The views of a scene show one set of named points, each view turned or mirrored, shifted and resized as a whole, with a little noise and some points left out.

Scene 1
View 1
q_686: [ 44   0   9   1  17 -16  -3 -11  -7 -19 -10  20  -7  14 -27 -20  33 -13
  50 -13   0  -2   8  -5  20  39   3 -20   5   4  25 -12   3]
q_391: [ 19  20  -5  -9  17   4  11 -14  -9  11   5  19  -7   4 -18 -14  -6  -5
  25 -17  -1   1   7  -4  16  21  24 -14  -4   5   7   1 -13]
q_215: [ 20  24 -25  -8   9  13  18 -13 -13  26   4  24  -2   3 -10 -11 -21 -12
  -4   2  19  -6  -6 -15   7   4  17  16  -1   1   0  -7 -16]
q_547: [ 11  17 -26  -7   0   3   9 -27  -9  13 -17  24  12  19  -6 -30  -2  -3
   4 -20  -4   1  -2 -16  24  22  -7  -4   0   5   9  -5 -23]
q_362: [ 10  14  -8  -3  16  -2  14 -11   7  15  15  20  -8   3 -17   5 -15  -7
  17 -12  10  -1   4  -9   5  19  34   0 -12  11  -5  -3  -9]
q_867: [ -3  31 -25  -7  10  28   4  -4 -15  31   3  36  -6   3  -9  -7 -21   3
  -5 -11  19  -4  -9 -18   9   7  17   2   0  -4 -11   1 -20]
q_941: [ 14  21 -16  -7   3  13   6 -18 -22  14 -17  23   4  13  -6 -29  -3  -5
   6 -10   2  -4  -5 -14  21  18  -4  -2   6  -5   7  -3 -26]
q_744: [  7   5  35  -5  21  12  14  -1 -18  10  -1   2 -23  -1 -12   4 -21 -17
  23  13  13 -12   0   0   5  20  33   2   1 -14 -13   7 -32]
q_283: [ 30   1   8  -2  18 -24  17 -20   8  -6   4   7  -5   9 -24  -7   4 -17
  41 -14  -6   0  13  -2  14  33  26 -10 -10  14  12  -5  -6]
q_927: [ 43  21 -15 -13   9  -2  19 -29 -26   9 -11   9   6  10 -13 -42   2 -18
  22 -10  -9   0   7  -5  27  17   0  -5   6   1  28  -5 -18]
q_649: [ -1   8  12  -5  14  -5  12 -17   2   6   1  10  -7   9 -14  -8  -9  -3
  29 -22 -12   2  10  -2  17  33  28 -20 -11   9  -3   7 -23]
q_418: [-18  11   1 -11   9  -7  36 -29  13  27  13  -2   1   4  -5   0 -46  -9
   6 -19 -15   4  11  -3  13  19  47   0 -26  18 -17  13 -38]
q_53: [ 23  30 -39  -6   8  15   9 -12 -11  25   3  37   1   5 -13 -13 -10  -6
  -3  -6  21  -4  -7 -20   9   6  10  11   1   4   6 -12  -6]
q_672: [ 19  11  15  -5  17  17  13   0 -25  17  -3  10 -19  -2 -12   0 -19 -20
   8  24  27 -16  -8  -8   2   8  21  18   6 -16  -8  -3 -26]
q_240: [ 12  12 -16 -10   0  -3  27 -33  -8  18 -12   5  11  15  -3 -24 -21 -18
  -3  -5  -3  -4  -1 -12  19  14   6  14  -6   5   3  -3 -35]
q_429: [ 22   1  27  -2  22   1  13   0 -10   5   5   7 -23  -3 -19  11 -11 -20
  27  18  20 -14  -1  -2   0  19  33   7   0  -9  -8  -2 -16]
q_775: [ -8  34 -65  -3  -9  33  11 -11  -8  48  -6  48  11  11   5  -4 -36  -1
 -52   5  43 -11 -28 -38   0 -10  -4  42  -1  -4 -20 -14 -25]
q_2: [ 28  -3   0   4   9 -17   5 -15   8  -6 -10  19  -2  16 -18  -4  13 -15
  24  -5  11  -6  -2 -14  10  31   5   5  -4   6   8 -15  -6]
q_960: [ -3  25 -13  -5  10  29   2   3 -18  27   0  33 -13   1  -9  -1 -21   0
  -5   2  28 -10 -14 -18   4   8  15   8   3 -11 -16   0 -23]
q_47: [ 24  16 -17  -7  13  -6  27 -21   3  19  13  13  -1   4 -15  -4 -22 -17
   7  -3   9  -2   4 -11   7  12  31  14 -12  13   2  -7 -11]
q_295: [ -5  14   7  -1  13  26  -7   6 -19  14  -9  31 -18   5 -11   2  -6   0
   9   0  22 -10 -12 -13   8  19  11  -2   6 -15 -16   3 -25]
q_896: [ 10  11  16  -9  20  -5  19 -15  -3   9  10   5 -11   1 -17  -6 -14  -9
  35 -17 -12   3  14   3  16  27  40 -18 -12   9  -1   8 -20]
View 2
q_941: [  8   7   3   6  -8  23  -4   8   4   3   8   2  -5  11   0   8 -10  -5
 -14  -9   0 -10  -7  -3  15   4 -10 -22   9  -1  -7  -4  -2]
q_362: [ 10  22   3   4   9  -9 -12   4  14  10   3  -7   5  -4   6 -11   5   4
  -5  -8 -10  14 -10  -9   7  12   0  -4   2  -8   8   0  -5]
q_867: [ 17  10  15   0   7  14  -4  -2  -4  11   8   2   5  17   2 -13  -4   1
 -11 -27 -12   8  -6  -2  11  -5  -2  -9   3   2  -7  12   9]
q_47: [ 14  27  -6  -4  -3  -5  -9   1  13   5  -3  -7   6  -3   2  -6   3   3
  -4 -11 -13  11  -4   1   5  18 -15  -4   7 -12  11  -6   0]
q_418: [ 24  28  -1   1  -7   2  -2  -2  29  13 -20 -29   4  17  18 -25  16  -4
  -8  -1 -15  22  -2 -14  16   2   5   1   2  -5  13 -20 -16]
q_391: [  6  13   5  13   0   1 -11   7  14   7   3  -6   2  -7  -3   1  -1  -4
  -5  -9  -3   1 -14  -9   3   5   1 -14   8  -7   4  -4 -15]
q_744: [  0  -1  11  22  12  15 -16  -5  10  10  -1 -18   0   4   8  -3  -5   8
   2   4   6  22 -19   5  18  13  -8  21  -5   0   8  -8 -12]
q_547: [ 12  17  -6   0 -14  19  -1  14  11   1   7   4  -6  13   7   7  -5  -9
 -21  -7  -3 -17   0 -11  17   5  -7 -34  12  -4  -7  -8   1]
q_283: [ -3  21  -8  14   2 -12 -17  16  25   2   5  -9  -1 -21   4   8   4   1
  -1  11   2   1 -15 -13   5  23  -2 -13   8 -14  13 -13 -18]
q_215: [ 15  17   3  -5  -2  10  -7  -5   0   6   2  -1   5   9  -2  -5  -6   3
  -7 -21 -13   7  -5   7  10  10 -18  -4   5  -5   1   3   9]
q_429: [ -3   5   6  18  16   3 -21  -2  10   7   5 -12   2  -8   4   0  -5  11
   5   4   4  21 -20   6  14  24 -11  20  -5  -5  11  -4  -7]
q_295: [  2  -4  17  14  18  19 -12   2  -2  11  15  -1  -1  12   7  -4  -9   7
  -8  -8   2  11 -15  -2  19   2   0   2  -5   6  -7  10   3]
q_686: [-14   8  -4  24   7  -6 -21  25  17  -1  21   5  -7 -29  -3  25  -9   0
  -4  12  13 -17 -21 -13   4  22  -3 -25   9 -11   4  -5 -16]
q_927: [  4  12  -3  11 -17  13  -7   9  11  -3   2  -3  -4  -7 -11  18 -11  -9
  -6  -7   3 -15 -13  -1   3  11 -16 -23  16 -11   2 -16 -16]
q_672: [  3   1   9  12   7  21 -13  -8  -1   7   4  -8   1   8   1   1 -11   7
   0  -8   1  16 -15  14  16  15 -20  16  -2   0   2  -1   2]
q_240: [ 16  21  -9  -3 -16  19  -2   4  13   2  -4  -8  -4  16   8   2  -2  -4
 -13  -3  -6  -2   1   1  18  12 -18 -14   9  -6   2 -16   1]
q_53: [ 15  19   4  -8   0   6  -6   1  -4   5  11   9   5   4  -5  -2  -6   1
 -11 -27 -13  -1  -5   2   5   9 -15 -16   9  -5  -5   9  14]
q_960: [ 12   4  16   3  12  18  -9  -6  -7  12   9   1   4  17   4 -11  -8   6
  -9 -21  -7  13  -9   4  15   0  -7   2  -2   4  -7  13  12]
q_896: [  6  14   4  19   1  -3 -11   6  25  10  -7 -19   2  -8   4  -6   5  -4
  -1   2  -1  11 -18 -14   5   7   7  -4   4  -8  12 -14 -27]
q_775: [ 33  21   5 -31   0  25   3 -11 -19   9  11  15   5  41   8 -18  -8   7
 -23 -40 -25   7  15  14  22   4 -25 -11   2   4 -16  20  47]
View 3
q_362: [ 10 -20  17 -25  18  -6  19 -15   0 -24   3  -4  26   6  -3 -12   0  17
  14   7  -5  -7 -20  28   9  -7 -13  11  19  11  -5   9   3]
q_47: [  6 -22  23  -7  10 -12  19 -18  -3 -20   4 -16  20  16  15  -5   8  21
  13  10   1  -3 -27  27  12  -4 -12  18  14   5  -4   4  -2]
q_941: [  0   8  14  14  -6   9 -12  -6  -1 -10   4  -1  20  19 -17   2   7  13
   0   6   0  11   0  21  -4  -8   2   4  14  -5   1   5   2]
q_896: [  8  -1  26 -29  12  -8  15  -6  12 -20   6  -7  26  10  -9  -8 -15   9
  20  -3   0 -12 -15  23   5   6 -19  -9  12  36 -15   9  -9]
q_672: [ -1 -10  -5 -20  -7 -21   6 -18 -10  -6  -3 -12  -8  14  -2  -3  16  38
   4  -3 -23  -6 -14  14 -18 -25 -20  -6  21   4   9  12  -8]
q_775: [ -7 -42  -3  44   9 -11   6 -42 -22 -15 -18  -5  15  20 -19 -15  40  45
 -29  25 -12  25 -18  51   3 -27  10  36  27 -51  33  12  20]
q_744: [ -1  -5   0 -36  -4 -23  11  -9   1  -7  -2 -10   2   8 -12  -9  -2  30
  10  -6 -23 -11 -15  15 -19 -14 -27 -21  20  23   3  11 -11]
q_215: [  5 -18  13   6   5  -9   7 -26 -11 -16  -3  -9   8  19   0  -3  18  29
   0   6  -2   3 -16  28   3 -15  -6  16  16  -7   5  12   0]
q_960: [  4 -17  -1  -6   8  -8   3 -27 -12 -16  -9   5   7   9 -28 -16  16  33
  -9   2 -17   2  -8  33  -9 -26  -5   6  23  -9  15  18   6]
q_649: [  3   1  21 -24  11  -1  10   0  15 -19   6  -4  37   6 -19 -12 -17   6
  17   5  -4  -4 -12  24   2   7 -14  -8  17  27 -10   4  -1]
q_418: [ -8 -24  27  -7  15 -32  33 -18  23 -19  -8 -22  38  15 -17 -20 -15  20
   8  13  -2   1 -35  50  10  21 -22  -6  19  30  -1   6  -7]
q_429: [  6  -9   1 -45   0 -17  13  -8  -5 -10   3 -11   2   5   8  -5   3  28
  17  -4 -21 -15 -18   8 -13 -21 -26  -7  21  17  -1   8  -7]
q_295: [  3  -5  -7 -21   5  -1  -2 -14  -7 -12  -4   9  12   1 -32 -15   7  27
  -2   0 -23   0   0  22 -17 -25  -8  -6  25  -2  10  14   7]
q_867: [  5 -19   9   5  14  -3   3 -30 -10 -20  -8   7  15  11 -32 -16  15  27
  -9   5  -7   5  -6  39   0 -18   0  12  18  -8   9  19   5]
q_283: [ 10   4  24 -35   6   6  11   8   8 -19  18 -10  32   6  18   0 -11   1
  32   5   1 -11 -16   6  10   2 -15   4  14  22 -18  -4  -1]
q_2: [  6   1   7 -27   0  13   1  11  -2 -14  16  -7  33   4  18  -1   1   7
  21  13 -11  -1 -12   3   3 -11  -8  12  21  -4  -6  -8  11]
q_686: [ 16  24  16 -36  -2  30 -14  19  -1 -16  26   5  29   3  17   9  -7  -8
  31  -1   0  -9   6 -12   3 -11  -5   4  12  11 -21  -5   4]
q_547: [ -3   8  20  25  -4  14 -10   0   6 -12   6  -6  37  20 -12   0   2   5
   1  17   6  18  -4  25   5   3   6   9  15 -10   0  -3   8]
View 4
q_429: [-13   8  27   6 -10   2  -1  -2 -16   1 -13  -9  28   9  10   2  11  -5
   3   8  -6   6 -13  -9   8   3  19   0  -5  -1  25   5  36]
q_867: [ -8 -22   9   6 -11  -7  -2  11 -18  -2  17 -15   8   8 -15 -13   0   1
  12 -11  -8  12 -22 -14   5 -15   3   3   1 -14  10  13   6]
q_960: [-11 -18  12   0 -17  -9  -4  13 -22  -2   5 -12  17   6 -13 -14   2   2
  10  -7  -4  11 -25  -9   4 -12   5   0  -5 -10  11  18  14]
q_362: [ -4  -7  18   9  -1  -2   6   2 -10   4  10 -23  21  13   5   8   1  -3
  10   0  -4  13 -15 -16  10  -1   7   5  11  -2  23  -2  16]
q_744: [-18  12  20   8 -11  -4  -5   9 -20   3 -10  -4  19   6   5   1  13  -5
  -5   3  -8   4 -12  -4  12   9  18  -1  -5   2  22  12  32]
q_941: [ -5 -15   4  10   5   0  -7   1  -1   6  10  -3  -1   9  -9 -21   8  -8
   2  -4  -9   0  -2  -6   0 -14   2   7   4  -7   7   5   8]
q_547: [  0 -21   4  13  17   1 -10   1   5  12  19 -10  -8   5  -6 -20   6  -8
   5  -6  -2   2   5  -7   2 -15  -2   6  14  -4   5   1   1]
q_295: [-11  -9   8  -4 -13 -11  -5  14 -16   4  -7  -4  22   7  -5 -16   5  -3
   3  -1  -2   7 -21   1   1  -6   4   5  -3  -1  15  17  14]
q_53: [ -1 -28  13   8  -4   1   0  -6  -9  -3  19 -16  10  11 -11 -15   1  -1
  18  -6  -7  10 -17 -18   0 -22   3   4   1 -18  10   1  10]
q_2: [  3 -11  22   5  12   7  -5 -13   5  13  -6 -15  20   8  14 -10   9  -9
  12  11   4   5  -1  -6  -2 -10   5   5  10   4  18  -7  22]
q_896: [ -8  11  10  16   5  -3   6   5  -4   7   7 -13  16  16   9  15   5 -11
  -7   1 -12   4  -7 -12  15  11  10  10  15   4  27  -7  16]
q_418: [-13   3  19  20   7  -9   0  22 -17   8  29 -28  -2   5   5  22   0  -1
  -1 -13  -3  16  -3 -17  27  18  13  -5  20   5  22   4  14]
q_686: [  5  -1   7   8  16  10   3 -22  18  13 -14  -2  27  21  14 -11  12 -20
   1  20  -7  -6   2  -4  -7 -11   1  20  11   4  22 -18  16]
q_672: [-16  -1  24   8 -15   0  -7   1 -21  -3  -6  -4  17   4  -3 -11  13   0
   5  -1  -8   5 -15  -8   7  -4  20  -5 -13  -9  15  14  34]
q_649: [ -6   5   7  12  10  -5   2  10  -1  12   7 -13  14  14  10   9   4 -11
  -5   1  -6   4  -5  -7  12   9   5  10  19   9  24  -2  10]
q_391: [ -4  -3   7  13   3   0   6  -2  -3   4   9 -11  16  18   1   1   5 -10
   1   2 -12   3 -10 -12   7  -4   5  12   9  -4  21  -6  11]
q_240: [ -7 -14  18  20  11   3 -11   1  -6   8  21 -14 -12   1  -3 -10   9  -4
   5  -8  -4   5   7 -13  10  -7  11  -5   8  -7   7   3  16]
q_775: [ -6 -52  23   0 -16  -7 -14  13 -29  -7  31 -27  -6  -8 -26 -30  -3  16
  32 -24   6  22 -22 -18   1 -31   3 -15  -6 -23  -6  25   7]
q_47: [ -4 -11  26  16   3   4   2  -6 -10   1  20 -25   9  10   4   5   4  -2
  14  -3  -5  12  -8 -23  12  -6  13  -1   9 -10  18  -5  21]
q_927: [ -3  -5   5  22  12  10  -2 -15   7   5  12   0   0  15  -3 -13  14 -14
  -2   3 -17  -6   6 -13   4 -12   8  11   5 -11  12  -9  13]
q_283: [  1   3  18  14  16   7   4 -12   7  12   1 -15  20  16  17   7   8 -14
   2  11  -5   3   2 -13   6   2   9  11  17   6  26 -17  21]
View 5
q_775: [-17 -19 -34 -14 -13  10  51 -40  15  -9  -8  15  14 -15 -33  48   8  22
   1   0  59   9  16  24  17   5  40  15   2  21  42 -18   3]
q_960: [  2  -5 -17 -11 -14  18  26 -24   4   1   3  20  13   0 -20   4   7   8
 -16 -15  40  -3   7  15  15  -3  12  20  -1   8  12  -6  12]
q_215: [-10  -8  -6  -4 -20  13  21 -35   2  -7 -15  11   7   2 -19  12  -5   8
  -5 -19  29  -6  -1   1  21  -3  20  17  -4   7  16  -9  -1]
q_240: [-13 -10  -1  -1 -13   1   8 -25   8   4 -20   5 -11   5 -29  13 -21   3
  -3   1  16   4  -2  -6  17  -8  26  10 -15  -1   9 -14 -16]
q_867: [ -5  -5 -21 -11  -8  15  18 -27   4  -4  -3  21   8  -3 -18  14   7   7
 -12 -18  38   5   7  10  16  -4   7  16  -3   9  13  -5   7]
q_53: [-20  -6 -11  -2 -17  19  18 -39   3 -10 -12  14  -2  -5 -15  22   3  16
  -9 -23  30  -3  -6   8  16  -4  12  16   3   6  19  -9  -5]
q_295: [  8   1 -10 -10 -13  24  17 -15   4  13  10  19   6   4 -19 -10   6   6
 -23 -13  30  -7   3  19   8  -4   6  23   0   1   0  -6  11]
q_391: [ -6   4   1   0 -11  16  -8 -28  -1  -2 -12  15  -7   5  -9  -3  -7   0
 -15 -25  11  -5 -10  -9  16  -8  -2  15  -6  -1  -2  -3  -4]
q_283: [ -5  12  13   5 -14  20 -21 -36   1  10 -16   9 -18   6  -6 -10 -18   2
 -17 -21  -6 -24 -27 -12  10  -1   7  17  -1  -2  -8  -7 -12]
q_362: [  3   8  -5  -6  -7  15  -7 -42   3   2 -14  18   4   0  -8   1  -9  -3
 -11 -19  18 -15 -11 -10  18   7  11  16  -3  13   3  -5   5]
q_429: [ 16   5  12  -3 -27  21  11 -28  -6  14  -6  12  13  13 -16 -30 -13  -3
 -16 -21  14 -30 -11   0  18  -1  18  26  -3   5  -5  -5  10]
q_547: [-22  -6  -8   1  -4   9  -1 -20  13   4 -11   8 -27  -1 -25  23  -9  12
 -11  -1  14  12  -6   3   6 -11  11   8  -7  -8   8 -13 -23]
q_418: [ 11   4  -9 -14   8 -11 -15 -33   6   4 -24  19  12   4 -17   0 -28 -24
  -1   0  18   0   6 -30  27   5  19   4 -28  17  -1  -4   5]
q_941: [-16  -8  -4   0 -13  14  10 -14   6   3  -6  10 -18   4 -23  10  -4  11
 -13 -10  19   8  -3   8   9 -15   7  13  -6  -9   6 -11 -15]
q_927: [-23  -8  12  10 -22  14  -1 -18  -2  -5 -18   4 -23  10 -18   1 -13   7
 -10 -23   3   3 -13  -7  16 -21   3  14  -8 -16   0  -9 -24]
q_649: [  6  10  -1  -5   2   9 -22 -24   5  10  -9  18  -9   6 -10  -9 -16 -10
 -17 -11   6  -5  -9 -14  12  -3  -1  11 -13   1 -11  -3  -1]
q_686: [-13  10  19  13 -20  33 -20 -25   0  13  -5   6 -35   7  -5 -12  -8  14
 -27 -26 -12 -21 -35   3   0  -9  -3  20   9 -17 -12  -8 -20]
q_2: [ -7   6   8   4 -19  23  -3 -33   5  14  -8   6 -18   2 -15  -1 -12  12
 -17 -12   4 -24 -24   5   4   0  18  20   6  -2   0 -11 -12]
View 6
q_362: [ -6  -3   7  -4  13  -2  -1  15 -29  13   4   8 -16  -1   0   1  13  -3
  -2   7  -3  12  16  -7   7 -13  -7 -24 -11  -5   1  -7  -9]
q_649: [ -8  -8   5 -12   8  -8  -6   9 -21   4  10  15 -10  10  -1 -16  15  -9
   7   2  16  13  12  -1  -2   8  -6 -23 -12  -3   5  -6 -22]
q_391: [ -5  -8   9  -4   0 -11   6   1 -30  15   6   1 -10  -2  -5 -18  13  -1
   3   6  -1  17   9   7   0  -7  -3 -21 -15   5   7  -4 -12]
q_53: [  0   2  19  14 -14  -4   7 -11 -28  22   5   1 -15 -15 -11   3  11   8
 -16   7 -22  10  11  -7  12 -35   5 -11  -7  -2  -5   2   2]
q_941: [ -4  -3  20   9 -24 -14   2 -28 -17  11  12   7  -1  -1 -14 -22  13  -1
  -7  -2  -4  16   8   5   1 -18   5  -3  -5   2   1   3  -6]
q_927: [ -6  -7  18   4 -11 -20  19 -24 -20  21   8   2   4  -7 -12 -27  12  -9
   5   3  -6  25   3  28   3  -8 -10 -10 -14  18   8  -1   1]
q_295: [-11   5   8  -2 -17  -5 -20   0 -27   2  15  -6  -4  11 -10 -20  12   8
  -2   1  -1  12  29 -13 -10 -35  19 -12   6 -15   3 -10 -14]
q_547: [  0  -4  21  13 -22 -13   8 -34  -7  12  12  24  -6  -4 -15 -15  16  -6
 -12  -4   0  11   1   4   8  -4   0  -1  -9   5  -5   8  -8]
q_240: [-11  -7  31  11 -11 -12   0 -25 -17  11   8  24   8   0  -3  -3   9 -16
 -17  -4  -4  24   5   4  12 -18 -22  -3  -4  -7  -2   0   3]
q_896: [ -9 -14   6 -15  13 -13  -1  14 -33   8   5   6  -6   8   3 -17  12  -9
  10   5  12  22   8   8  -3   5 -16 -29 -16   0  12  -8 -19]
q_47: [ -8  -4  17   3  12  -4   5   5 -28  19   2  12  -7  -7   2   9   9 -10
  -9   8 -11  18  12  -1  16 -20 -21 -21 -11  -3   0  -6   4]
q_2: [ -7  11  -1   0  10  -2   7  -4   3  20  15  13  -9   2 -14  -9  18 -13
  16   0  -2   8  29  10  10  -8   4 -14  -6  10  -2 -15   5]
q_867: [ -1  -3  19   7 -22  -4 -10  -5 -37   9   6   1 -13  -4  -6  -4  10  14
 -21   5 -12  11  11 -20   0 -35   9 -12  -2 -15  -1   5 -13]
q_960: [ -8   3  18   5 -19  -3 -17  -2 -36   7   9  -4  -7   3  -7  -7  10  12
 -16   4 -13  13  22 -20  -3 -45  12 -11   6 -20   0  -4  -9]
q_215: [ -8  -1  24  11  -9  -6  -1  -6 -32  18   4   4  -4  -7  -4   3   8   1
 -17   7 -18  18  13  -7   9 -37  -7 -12  -4  -8  -1  -3   5]
q_686: [ -3  10  -8  -7   8 -12  22  -6   0  25  17  -2  -9  -1 -21 -34  21  -8
  34   3   2  10  24  32   0   6  14 -18 -13  28   6 -15   0]
q_744: [-23   0  10 -13   5 -10 -21  13 -33   2  10  -7  12  21   3 -21   8  -9
   9   1   4  29  31   2  -9 -28  -9 -20   6 -15  12 -21  -7]
q_429: [-20   7   6 -11  15  -4 -12  20 -28  10  10  -8   6  15   1 -13   9 -10
  14   6  -3  25  36   6  -2 -31  -7 -23   3  -9  10 -26   2]
q_672: [-21   6  18  -1  -4  -7 -17   4 -31   8  10 -10  13  12   0 -12   6  -6
  -1   2 -11  28  33   1  -2 -47  -5 -12   9 -15   7 -20   6]
q_418: [-11 -21  23  -8  14  -7 -15  12 -36  -2   1  30  -5   9  15   8   8 -16
 -17   3  15  23  -1 -16   7   4 -38 -23 -12 -21   4   0 -23]

In a view up to two points have been moved. Name them for each view, in the order of its rows, or write -.
view 1 | q_547, q_927
view 2 | q_672
view 3 | -
view 4 | q_867
view 5 | q_283, q_2
view 6 | q_649, q_240
